Points on a hilly landscape, in no order, each with its height.
From any point a ball rolls to the lowest of the 3 points nearest to it. It stops when none of these is lower. Distance is the straight distance between rows; heights are no part of it.
tisam: [ 62 125 149 130 105 133 169  81  79 113  96 128  74 138]  height 5.84
bunuf: [ 86 121 120 140 134 162 152 164 108 135 111 156 155  78]  height 5.88
Dovi: [132 130 142 162 144 109 124 166 115 107 140 126 137 133]  height 3.49
Pevop: [141 112 124 159 147 145 118 177 121 123 131 148 162  90]  height 1.83
digu: [191 116 109 108 136 128  86 132 166 122 156 111 153 145]  height 1.67
Pari: [ 73 123 113 124 123 169 149 150 113 143  89 159 158  67]  height 5.98
rup: [ 70 116 124 112 126 186 157 138 112 164  81 154 166  55]  height 6.03
lik: [ 76 133 135 160 122 126 162 157  93 107 116 138 113 122]  height 5.64
git: [139 135 151 175 152  83 126 146 123  97 134 116 117 154]  height 3.36
kifez: [210 114 106 103 120 168  91 110 170 179 163 134 152 105]  height 2.90
Nof: [ 62 117 127 125 112 154 163 131  97 129  97 148 134  94]  height 5.91
Kifem: [175 168  83  83  92 138 103 106 198 199 167 149 133 132]  height 0.66
tezo: [ 59 102 138 103 109 148 159  83  82 121  95 120  97 124]  height 5.94
pazu: [ 71 126 140 147 111 127 170 117  84 113 103 131  89 132]  height 5.76
rof: [189 136 105  90 123 121  97 109 173 142 162 117 145 148]  height 1.71
barol: [187 111 120 126 140 144  90 145 152 126 154 121 158 124]  height 1.61
zomu: [ 47 110 132  95 111 164 162 113  94 125  84 129 133  96]  height 5.96
Pumez: [167 109 131 149 155 143 108 170 128 125 144 135 162 105]  height 1.33
dis: [196 137  93  85 111 145  94 106 184 165 165 128 138 132]  height 1.74
sus: [109 129 131 163 138 126 144 168 105 113 120 139 134 115]  height 5.04
Pake: [202 111 111 108 135 158  84 128 173 152 159 128 152 117]  height 1.84
memu: [171 152 148 104 142  62 108  93 175 105 141  97 118 194]  height 3.59
belek: [109 137 146 181 138  90 152 155 103 104 128 123 104 144]  height 4.16
nas: [ 66 101 153 104 110 152 151  56  81 121  93 109  75 129]  height 6.27
Bupa: [ 59 121 140 136 105 135 161 110  85 117  98 135 101 117]  height 5.79
nuni: [170 167 121  78 119  76 108  96 187 125 153 108 130 183]  height 2.49
fanun: [ 77 105 170 118 115 149 146  35  72 121  79 112  40 153]  height 6.84
Dib: [ 69 145 154 165 110 109 174 107  81 122 101 134  64 140]  height 5.78
kago: [163 124 133 150 143 114 104 153 127 105 149 114 142 141]  height 1.58
Par: [160 171  99  74 104  98 104 100 185 142 154 119 138 176]  height 2.21
vad: [166 142 137 117 142  71 110 111 155  96 151  93 127 189]  height 4.42
zosaf: [165 170  89  78 104 113 102 102 190 152 156 119 134 161]  height 2.26
fus: [204 103 122 119 142 156  82 142 157 153 152 132 160 105]  height 2.02
sul: [ 62 118 123 109 124 162 162 129 102 133  87 145 146  78]  height 5.95
zeto: [161 129 142 151 151  87 110 147 136  94 149 100 129 162]  height 2.50
fek: [186 145 119  96 126 101 100 114 169 120 162 102 140 171]  height 1.89
nupod: [ 53 109 140 115 107 145 165  83  83 119  89 128  91 127]  height 5.87
sisap: [174 148 126  94 133  79  99 101 174 121 155  93 135 178]  height 2.48
kube: [ 77 132 141 165 123 122 162 141  82 115 111 141 102 138]  height 5.73
sipet: [ 92 146 159 185 138  84 171 139  94 116 110 120  79 154]  height 4.45
zut: [189 146  86  89 102 152 100 101 194 210 162 149 132 117]  height 1.20
leso: [153 149 161 172 166  63 122 128 126  97 128 102 103 179]  height 3.92
sav: [159 131 135 156 153  93 105 148 123  97 149 109 127 150]  height 2.29
kun: [137 116 131 157 149 132 114 169 123 113 139 139 152 114]  height 2.01
Tuku: [126 109 124 143 141 159 131 183 121 149 117 157 169  68]  height 2.51
Gos: [176 100 121 144 158 159  99 170 142 150 138 151 160  83]  height 0.94
gativ: [ 81 124 120 142 122 148 159 154 101 123 112 145 132 100]  height 5.83
ruv: [ 94 123 123 155 133 153 137 177 105 122 115 155 148  89]  height 5.70

Call two points neighbours if one is among the 3 nearest of the other. Go from one point of each pair to the other, from neighbour to neighbour, staying as low as possible. Name the highest point that can't be avoided.
Kifem and kago -> Dovi
Kifem and barol -> dis
barol and Gos -> fus

Where does a ball stop that starts at each point below?
fek -> barol
kun -> Gos
zosaf -> barol
kifez -> Kifem
zomu -> kago
Bupa -> kago
sus -> kago
Tuku -> Gos
